Each scene shows the same named points in several views. A view is turned or mirrored, and shifted as a whole, has a little noise and may leave points out.

Scene 1
View 1
q_363: +1.68,+0.84,-0.46,-0.51,-0.79,+0.16,+0.59,+1.31,-1.01,+1.22,+2.84,+1.72,+2.47,+1.50,-1.83,+0.88,+1.47,-0.84,-0.30,-0.04,+1.82,+1.88,+2.53,-0.12
q_574: +2.37,+1.05,-1.00,+0.77,+0.55,+0.34,+0.68,+2.59,+0.09,+0.20,+4.85,+2.44,+2.19,+1.07,-0.97,+1.70,+1.44,-2.35,-1.06,-1.68,+2.58,+2.86,+2.49,-1.28
q_338: +1.10,+0.78,+0.20,-0.73,+0.27,+0.03,-0.73,+2.28,+0.13,+0.61,+2.28,+3.06,-0.25,+2.22,-0.86,-0.62,+1.66,-1.26,-1.08,-0.16,+0.29,+1.11,+1.76,-0.69
q_445: +2.97,+1.69,-0.27,-1.80,-4.80,+0.07,+1.18,-1.22,-3.47,+4.22,+1.90,-0.65,+3.02,+1.77,-1.77,+1.63,+2.67,+0.30,+1.16,+0.53,+2.05,-1.50,+1.39,+0.40
q_263: +2.43,+1.16,-0.38,-0.61,-2.92,+0.40,+0.79,-0.35,-3.19,+3.13,+2.06,+1.28,+1.32,+3.11,-1.29,+0.00,+2.01,-0.82,+1.43,+1.63,+2.58,-1.05,+0.27,-0.02
q_828: +1.93,+1.08,-0.14,-1.13,-1.90,+0.41,+0.54,+0.57,-1.93,+2.13,+2.19,+1.40,+2.11,+2.18,-1.65,+0.35,+2.02,-0.83,+0.22,+0.79,+1.66,+0.21,+1.60,+0.00
q_495: +1.84,+1.09,+0.14,+0.09,+0.10,+0.55,-0.83,+2.41,-1.18,+1.08,+2.65,+3.46,-2.16,+3.67,+0.22,-1.38,+1.98,-2.49,+0.10,+0.43,+1.42,-0.53,-0.59,-1.44
q_121: +1.55,+0.75,-0.05,-1.00,-1.21,+0.29,-0.23,+0.52,-1.86,+1.82,+1.69,+1.88,+1.17,+2.50,-1.58,-0.32,+1.66,-0.75,+0.37,+1.34,+1.46,+0.31,+1.57,+0.07
q_917: +1.76,+1.55,+0.39,-2.56,-3.22,-0.82,-0.30,+2.30,+0.78,+2.51,+2.85,+0.76,+0.87,+0.54,-0.79,+1.95,+2.33,+0.96,-1.31,-3.49,-1.81,-0.70,+3.34,-0.80
q_328: +1.60,+1.03,+0.67,-1.52,-1.96,-0.11,-0.84,+0.70,-1.85,+2.64,+1.15,+2.26,-0.55,+3.48,-1.01,-1.19,+2.27,-0.78,+0.37,+1.40,+0.58,-1.48,+0.38,-0.28
q_362: +1.45,+0.69,-0.13,-0.21,+0.18,+0.35,-0.28,+1.57,-1.40,+0.99,+2.05,+2.98,+0.16,+2.79,-0.95,-1.07,+1.49,-1.59,-0.08,+1.11,+1.72,+0.71,+1.12,-0.53
q_490: +2.02,+0.88,-0.58,+0.12,-0.05,+0.68,+0.60,+1.40,-1.55,+0.72,+3.07,+2.29,+1.75,+2.12,-1.36,+0.00,+1.43,-2.15,-0.31,+0.41,+2.63,+1.78,+1.58,-0.55
q_974: +2.28,+1.38,-0.03,-1.38,-3.20,+0.02,+0.40,+0.19,-2.23,+3.08,+2.11,+0.76,+1.51,+1.98,-1.37,+0.77,+2.29,-0.23,+0.57,-0.06,+1.20,-1.07,+1.61,-0.22
q_615: +1.38,+0.83,+0.90,-1.51,-2.23,+0.07,-1.25,-0.23,-3.18,+3.03,-0.41,+2.52,-1.29,+4.53,-1.02,-2.73,+1.95,-0.61,+1.37,+3.32,+0.63,-2.37,-0.72,+0.39
q_409: +2.23,+1.10,-0.10,-1.45,-2.31,+0.01,+0.41,+0.93,-1.36,+1.97,+2.57,+1.13,+1.97,+1.36,-1.29,+1.10,+2.03,-0.33,-0.28,-0.71,+0.99,+0.42,+2.51,-0.33
View 2
q_615: +0.29,-2.31,+0.59,+3.39,+0.09,+0.18,+1.33,-0.61,-2.38,-1.26,+0.20,+0.86,-0.85,-0.01,+0.40,-3.42,+0.77,-0.03,+0.81,-1.19,-3.00,-0.36,-0.87,-2.18
q_828: -0.94,-1.69,-1.96,+0.01,-0.08,-1.31,+0.60,-0.66,+0.21,+1.86,-0.33,+0.39,+0.17,-1.06,-0.76,-0.95,+0.47,-0.55,-0.84,-0.21,-2.20,+0.73,-0.92,+1.70
q_409: -0.65,-1.17,-1.81,-0.29,+0.44,-1.69,+0.36,-1.18,+1.11,+2.74,-0.97,-0.15,-0.33,-0.55,-0.16,-0.42,+0.85,-1.23,-0.97,-0.45,-1.95,+0.05,-1.04,+2.76
q_574: -1.81,-1.05,-4.26,-1.74,+0.04,-2.58,-0.84,+0.51,+2.71,+4.89,+0.15,-0.26,-0.01,-3.03,+1.51,+1.35,-0.37,-2.67,-1.18,-0.35,-0.98,+1.06,-0.95,+1.50
q_328: +0.04,-1.62,-0.32,+1.85,+0.35,-0.61,+0.96,-0.81,-0.51,+0.76,-0.48,+0.34,-0.82,-0.61,+0.93,-2.09,+0.79,-1.16,+0.32,-1.12,-2.23,-0.70,-1.14,-0.23
q_363: -0.90,-1.20,-2.98,-1.12,-0.17,-2.15,-0.29,-0.57,+1.46,+3.18,-0.01,+0.56,-0.46,-1.70,-0.17,-0.34,+0.25,-1.09,-1.47,-0.23,-2.16,+1.08,-0.11,+1.78
q_445: -0.77,-2.37,-0.37,+0.73,+0.74,-0.71,+2.02,-1.53,-0.61,+0.22,-2.27,-0.46,+1.04,+0.51,-3.04,-0.95,+0.50,+0.30,-0.51,+0.05,-2.12,+0.68,-2.70,+4.31
q_263: -1.03,-1.92,-1.35,+0.34,+0.06,-1.06,+1.09,-0.67,-0.50,+1.14,-0.61,+0.20,+0.67,-0.79,-1.40,-1.23,+0.21,-0.34,-0.58,-0.15,-2.05,+1.14,-1.36,+1.83
q_974: -0.74,-1.73,-0.81,+0.46,+0.67,-1.08,+1.16,-1.23,+0.18,+1.12,-1.64,-0.20,+0.07,-0.15,-0.74,-0.89,+0.52,-0.59,-0.48,-0.57,-1.99,+0.08,-1.81,+2.62
q_495: -0.54,-1.85,-1.57,+2.09,+0.56,-0.56,+0.09,+0.65,+0.43,+1.85,+0.67,-0.06,-0.66,-2.02,+3.11,-0.91,-0.29,-2.76,+0.48,-1.57,-1.32,-0.50,-1.27,-2.38
q_362: -0.88,-1.34,-2.18,+0.89,-0.25,-1.26,-0.15,+0.25,+0.26,+2.12,+0.68,+0.44,-0.69,-1.74,+1.31,-1.08,+0.26,-1.52,-0.21,-1.10,-1.92,+0.57,-0.14,-0.95
q_917: +0.34,-0.47,-1.01,+0.29,+1.46,-2.38,+0.40,-2.51,+2.45,+2.84,-2.12,-0.07,-2.06,+0.34,+1.03,-0.28,+1.83,-2.00,-0.94,-0.60,-2.16,-1.68,-1.16,+3.26
q_338: +0.09,-0.39,-1.94,+0.43,+0.04,-2.17,-0.68,-1.23,+1.36,+2.94,+0.76,+1.01,-2.49,-1.45,+2.47,-1.64,+1.49,-1.96,-0.66,-0.97,-2.76,-0.58,+1.09,-1.06
View 3
q_363: +0.26,+0.08,-0.63,+3.19,+1.30,+1.85,+1.50,+0.05,-0.19,+0.16,+0.34,-0.34,-1.04,-0.02,-0.25,-2.02,-1.52,-0.95,-1.50,+0.29,-0.22,+1.33,+1.36,-2.44
q_615: +0.20,+0.73,-1.00,+1.45,+1.28,-0.48,-1.77,-0.22,+2.39,-1.97,+0.73,+0.47,+1.85,+2.21,-0.66,-0.83,-0.44,-1.07,+0.02,-1.20,-2.06,-2.96,-1.77,+1.12
q_338: -1.13,+1.46,+0.75,+2.18,+2.49,+0.89,+0.32,+2.21,-0.29,-1.20,+1.11,+0.78,-0.33,-0.24,+2.65,-0.29,-1.68,+0.53,-2.18,-0.58,-1.07,+0.77,+0.16,-2.57
q_328: -0.57,+0.79,-0.23,+1.55,+1.43,+0.02,-1.26,+0.17,+0.82,-0.99,+0.70,+0.17,+0.48,+1.13,+0.16,-1.29,-0.82,-0.25,-0.80,-1.27,-1.41,-0.83,-0.23,-0.10
q_495: -1.31,+3.47,+2.63,+1.69,+2.48,-0.90,-0.04,+1.11,-0.56,-1.36,+0.69,+1.67,+0.55,+0.51,+1.45,+0.42,-1.52,+0.34,-1.83,-0.40,-0.97,-0.92,-0.57,-0.90
q_490: +0.08,+1.56,+0.81,+3.38,+1.90,+1.18,+2.03,+0.49,-0.56,-0.31,+0.54,+0.46,-0.75,-0.31,+0.75,-0.63,-1.86,-0.86,-1.93,+0.99,+0.05,+0.83,+1.05,-2.67
q_121: +0.27,+0.43,-0.78,+2.85,+1.52,+0.97,+0.44,+0.45,+0.53,-0.58,+0.77,-0.17,-0.15,+0.61,+0.33,-1.31,-1.15,-0.83,-1.16,-0.06,-0.75,+0.05,+0.44,-1.76
q_828: +0.03,+0.40,-0.72,+2.86,+1.36,+1.09,+0.71,-0.28,-0.03,-0.05,+0.40,-0.35,-0.58,+0.44,-0.40,-1.91,-1.26,-0.97,-1.13,+0.13,-0.55,+0.62,+0.93,-1.79
q_445: -0.07,-0.98,-1.79,+2.56,+0.22,+0.61,+0.12,-2.33,+0.07,+1.27,-0.21,-1.24,-0.57,+1.07,-3.00,-4.37,-0.42,-0.85,-0.50,-0.91,-0.23,+1.39,+2.01,-0.05
q_917: -1.93,-0.60,-0.50,+1.28,+1.30,+1.27,-1.00,+1.28,-1.26,+0.32,+1.27,-0.84,-1.18,-0.02,+1.47,-3.23,-1.19,+1.71,-1.79,-2.77,-1.30,+2.85,+1.63,-1.64
q_263: +0.40,+0.40,-0.92,+2.93,+1.14,+0.72,+0.85,-1.00,+0.22,+0.15,+0.08,-0.40,-0.35,+0.86,-1.25,-2.21,-1.03,-1.45,-0.80,+0.16,-0.25,+0.31,+1.04,-1.17
q_409: -0.52,-0.13,-0.71,+2.67,+1.16,+1.52,+0.62,+0.47,-0.78,+0.27,+0.66,-0.51,-1.07,+0.09,+0.32,-2.42,-1.31,-0.10,-1.83,-0.91,-0.52,+1.90,+1.51,-1.96
q_574: -0.80,+2.28,+1.91,+3.57,+2.38,+1.18,+2.69,+1.44,-2.14,+0.45,+0.65,+0.67,-1.70,-1.31,+1.68,-0.80,-2.31,+0.07,-2.93,+1.15,+0.86,+2.76,+1.93,-3.82
View 4
q_363: +1.66,-1.32,-0.34,-1.60,-0.45,+1.18,+0.54,+0.56,+0.18,+0.45,+1.53,+3.08,-0.96,+0.66,-0.98,+0.21,-1.45,-0.99,+0.24,+1.09,+0.64,-1.80,+1.64,+1.94
q_328: -0.89,-0.80,+1.36,+0.32,-1.41,+1.33,-0.94,+0.58,+0.19,-0.47,-0.27,+2.19,+0.77,+2.83,-0.28,-0.66,+1.41,+0.96,+1.15,+0.00,-1.34,-0.76,-0.05,+1.87
q_338: -0.58,-0.67,-1.05,-0.02,-0.76,+0.98,+0.81,+0.42,-1.10,-0.55,+0.80,+1.81,+0.09,+2.08,-1.45,+0.62,-0.44,+0.21,-0.58,+1.45,+0.99,-0.99,+1.91,+2.89
q_917: +0.99,-1.61,-1.09,+0.94,-3.60,+1.59,+1.37,+1.60,+0.25,+1.32,+1.69,+3.59,-0.48,+0.22,-2.40,-0.18,+1.51,+0.42,-0.05,+0.93,-0.80,-1.32,-0.06,+3.79
q_263: +1.25,-1.40,+1.52,-1.56,-0.89,+1.13,-0.90,+0.27,+1.27,+0.26,+0.46,+2.98,-0.31,+1.42,+0.38,-0.76,+0.32,-0.61,+1.33,-0.08,-1.12,-1.81,+0.34,+0.66
q_495: -1.89,+0.08,-0.11,+1.00,-0.54,-0.48,-0.88,+0.19,-1.92,-1.77,+0.37,+0.76,+1.72,+3.04,+0.55,+0.40,+0.58,+0.27,-0.83,+0.53,-0.15,-1.71,+2.18,+1.76
q_362: -0.56,-0.71,+0.30,-0.65,+0.28,+0.61,-0.49,+0.18,-0.56,-0.84,+0.40,+1.77,+0.43,+2.39,-0.37,+0.05,-0.64,-0.17,+0.39,+1.21,+0.36,-1.31,+1.97,+1.62
q_615: -2.45,-0.79,+2.78,+0.13,-0.28,+1.60,-2.09,+0.14,+0.77,-1.21,-2.09,+2.05,+1.17,+4.38,+0.27,-1.27,+1.89,+2.18,+2.40,-0.18,-1.68,+0.18,-0.45,+1.27
q_574: +2.08,-0.68,-1.65,-1.30,-0.72,-0.56,+1.22,+0.31,-1.18,+0.12,+2.90,+2.27,-0.36,+0.03,-0.60,+1.23,-1.96,-2.07,-1.42,+1.33,+1.52,-2.87,+3.49,+1.95
q_121: +0.46,-0.97,+0.80,-1.04,-0.54,+1.20,-0.65,+0.29,+0.48,+0.00,+0.16,+2.68,-0.20,+2.01,-0.63,-0.27,-0.21,-0.03,+1.19,+0.87,-0.18,-1.02,+0.87,+1.58
q_445: +2.62,-2.25,+2.12,-1.96,-2.47,+1.32,-1.27,+0.53,+2.89,+1.26,+1.01,+4.30,-0.63,+0.38,+0.39,-1.40,+1.70,-0.98,+2.04,-0.91,-2.50,-2.20,-1.57,+0.16
q_974: +1.39,-1.50,+0.82,-0.71,-1.98,+0.94,-0.45,+0.90,+1.32,+0.67,+1.16,+3.29,-0.50,+1.13,-0.28,-0.56,+0.86,-0.35,+1.02,-0.09,-1.52,-1.91,-0.23,+1.52
q_828: +1.20,-1.21,+0.94,-1.40,-0.87,+1.25,-0.44,+0.50,+0.92,+0.31,+0.81,+2.98,-0.56,+1.28,-0.53,-0.29,-0.25,-0.63,+1.01,+0.67,-0.42,-1.64,+0.54,+1.14
q_409: +1.53,-1.51,-0.08,-0.82,-1.73,+1.20,+0.48,+0.67,+0.60,+0.71,+1.43,+3.47,-0.80,+0.68,-1.01,-0.20,-0.16,-0.79,+0.49,+0.83,-0.51,-1.82,+0.50,+2.10
q_490: +1.09,-0.84,-0.02,-1.65,+0.24,+0.36,-0.04,-0.04,-0.21,-0.36,+1.32,+1.97,-0.21,+1.34,-0.32,+0.41,-1.36,-1.26,-0.09,+0.87,+1.07,-2.14,+2.33,+1.27
View 5
q_362: +1.22,-0.89,-3.30,+0.39,+0.49,-1.32,+1.13,-0.27,-0.28,+0.72,+1.13,+0.71,+0.17,-0.08,-1.05,-1.15,+0.98,-0.02,-1.64,-0.40,-1.22,-0.13,-1.63,-2.55
q_574: -1.15,-0.13,-2.42,-0.77,-0.42,-2.53,+2.66,-1.86,-0.17,-2.04,+3.12,+0.96,-0.58,+0.08,-1.88,-0.03,+0.77,+2.98,+0.20,+0.76,-0.74,-0.19,-0.15,-3.57
q_615: +2.36,-1.92,-3.36,+1.90,+0.71,+0.95,-1.71,+1.39,+0.10,+3.37,-1.85,-0.21,+0.08,-0.61,+0.41,-0.98,+0.85,-3.63,-3.46,-0.89,-1.18,+0.37,-2.55,-1.25
q_974: -0.53,-1.02,-1.21,+0.81,-2.09,+1.01,-0.46,-0.44,+0.00,+0.61,+0.55,-0.74,-0.95,-1.46,+0.64,+0.78,+0.86,-0.17,-1.34,+1.10,-0.72,+0.22,-1.06,-1.58
q_338: +0.28,-0.83,-3.66,+0.32,+0.99,-1.74,+1.49,-0.47,+0.10,+0.78,+3.38,+0.01,+0.16,-0.03,-0.75,-1.46,+1.35,+0.55,-1.32,-0.01,-1.83,+0.58,-1.37,-2.18
q_121: +0.86,-0.66,-2.18,+0.78,-0.73,+0.24,+0.77,-0.20,+0.32,+0.99,+0.54,+0.38,-0.32,-0.80,-0.36,-0.53,+0.89,+0.42,-1.92,-0.02,-1.20,-0.10,-1.26,-1.33
q_445: -0.66,-0.81,+0.16,+1.16,-3.63,+2.52,-1.24,-0.55,+0.40,+0.14,-1.39,-0.95,-1.62,-1.87,+1.40,+2.17,+0.51,-0.34,-1.66,+1.75,-0.14,-0.13,-0.90,-1.00
q_363: -0.20,+0.15,-2.07,-0.05,-1.60,-0.43,+2.05,-1.16,+0.50,-0.49,+1.85,+0.48,-0.71,-0.92,-0.52,-0.18,+0.98,+2.21,-1.07,+0.39,-0.95,-0.51,-0.99,-1.81
q_263: +0.44,-0.51,-1.37,+0.72,-1.81,+0.84,+0.02,-0.37,+0.43,+0.25,-0.69,+0.24,-0.81,-1.18,-0.04,+0.24,+0.79,+0.04,-1.75,+0.49,-0.57,-0.53,-1.10,-1.56
q_495: +0.60,-1.98,-4.04,+0.67,+1.92,-2.50,-0.14,+0.03,-1.31,+1.04,+1.08,+0.23,+0.30,+0.75,-1.46,-0.86,+0.66,-1.72,-1.08,-0.18,-1.19,+1.00,-1.30,-3.91
q_328: +0.69,-1.48,-2.79,+1.22,+0.26,+0.11,-0.83,+0.31,+0.20,+2.09,+0.27,-0.49,-0.24,-0.59,+0.37,-0.41,+0.80,-2.01,-2.29,-0.09,-1.41,+0.53,-1.95,-1.78
q_490: +0.45,-0.21,-2.45,-0.11,-0.65,-1.45,+1.93,-1.03,-0.07,-0.62,+0.82,+1.19,-0.14,-0.29,-1.58,-0.51,+0.96,+1.76,-0.92,+0.13,-0.77,-0.45,-0.80,-2.68
q_917: -1.95,-1.29,-2.01,+0.31,-1.18,+0.31,-0.21,-1.01,+0.26,+0.93,+4.91,-1.92,-0.97,-1.45,+2.05,+0.27,+1.09,+0.30,-1.09,+1.43,-2.19,+1.17,-1.31,-1.21
q_828: +0.36,-0.52,-1.79,+0.58,-1.52,+0.48,+0.63,-0.33,+0.35,+0.15,+0.24,+0.35,-0.59,-0.85,-0.13,+0.10,+0.85,+0.72,-1.47,+0.43,-0.84,-0.37,-0.91,-1.45
View 6
q_828: -1.48,-0.28,+0.19,+0.77,+0.57,+1.23,-0.66,-0.38,-1.45,+0.30,-0.65,+1.86,-1.22,-0.38,-1.91,-0.39,+0.22,-0.64,+0.20,+1.23,-0.48,+0.25,-1.61,+2.04
q_328: -1.97,+0.79,+0.75,-0.49,+1.43,+1.99,-1.18,+1.33,-0.10,+0.31,+0.25,+0.16,-1.18,-1.15,-0.83,-0.42,+0.71,-1.26,+1.02,+2.45,-1.55,-1.50,-1.74,+0.78
q_495: -0.41,+1.67,+1.53,-1.52,-0.93,+1.69,-1.12,-0.28,+1.28,+1.88,+1.72,+0.12,-1.23,-0.60,-0.56,-2.74,+2.21,-1.12,+0.63,+2.41,-0.37,-1.52,+0.16,+0.55
q_445: -2.79,-1.12,-1.02,+0.99,+2.10,+1.80,-1.42,+0.49,-2.24,+0.76,-2.02,+3.02,-2.19,-2.33,-1.68,+2.33,-0.02,-0.55,+0.32,+1.22,-2.05,+1.82,-4.36,+1.76
q_490: -0.39,+0.33,+0.57,+0.61,-1.08,+0.61,-0.23,-1.79,-1.08,+0.85,+0.04,+1.98,-1.08,+0.55,-2.37,-1.88,+1.03,-0.04,-0.34,+0.67,+0.35,+0.12,-0.21,+2.26
q_974: -2.07,-0.23,-0.27,+0.17,+1.36,+1.57,-1.27,+0.20,-1.40,+0.81,-0.79,+2.45,-1.34,-1.22,-1.77,+0.43,+0.38,-0.68,+0.49,+1.94,-1.48,+0.23,-2.68,+2.47
q_409: -1.86,+0.02,-0.02,+0.09,+0.89,+0.97,-1.08,-0.57,-1.75,+0.99,-0.72,+2.57,-0.67,+0.05,-2.68,-0.34,+0.44,-0.49,+0.39,+1.57,-0.94,-0.15,-1.32,+3.66
q_574: +0.02,+0.49,+0.33,-0.08,-1.54,+0.21,-0.63,-2.78,-1.25,+2.38,+0.40,+3.85,-0.77,+1.37,-3.24,-2.78,+1.61,+0.11,-0.69,+0.84,+0.69,+0.41,+0.71,+4.32
q_362: -0.57,+1.03,+1.00,+0.07,-0.40,+1.07,-0.37,-0.59,-0.12,+0.29,+0.40,+0.64,-0.81,+0.03,-1.72,-2.10,+0.84,-0.83,+0.51,+1.25,-0.27,-0.98,+0.11,+1.36
q_263: -1.55,-0.26,+0.17,+1.02,+0.74,+1.53,-0.70,-0.05,-1.43,+0.09,-1.09,+1.76,-1.75,-0.97,-1.65,+0.26,+0.25,-0.55,+0.38,+1.19,-0.99,+0.82,-2.45,+1.14
q_363: -0.92,+0.00,+0.26,+0.84,+0.16,+0.60,-0.24,-1.27,-1.82,+0.38,-0.67,+2.63,-0.75,+0.93,-3.01,-1.27,+0.12,-0.25,-0.03,+0.89,-0.09,-0.10,-0.50,+3.34
q_121: -1.58,+0.16,+0.56,+0.58,+0.73,+1.20,-0.38,+0.14,-1.21,-0.22,-0.33,+1.09,-0.96,-0.23,-1.70,-0.84,+0.18,-0.69,+0.49,+1.10,-0.79,-0.47,-1.13,+1.72
q_615: -1.78,+0.87,+1.05,-0.12,+1.26,+2.57,-0.83,+2.54,+0.37,-1.35,+0.03,-1.99,-1.32,-1.95,+0.34,-0.45,+0.18,-1.58,+1.32,+2.25,-1.82,-1.47,-2.25,-1.76

Which points are out of place in each view (at most two, in the order of its rows)? Write - if all are in place.
view 1 => q_263, q_917
view 2 => q_338
view 3 => q_363
view 4 => -
view 5 => -
view 6 => -
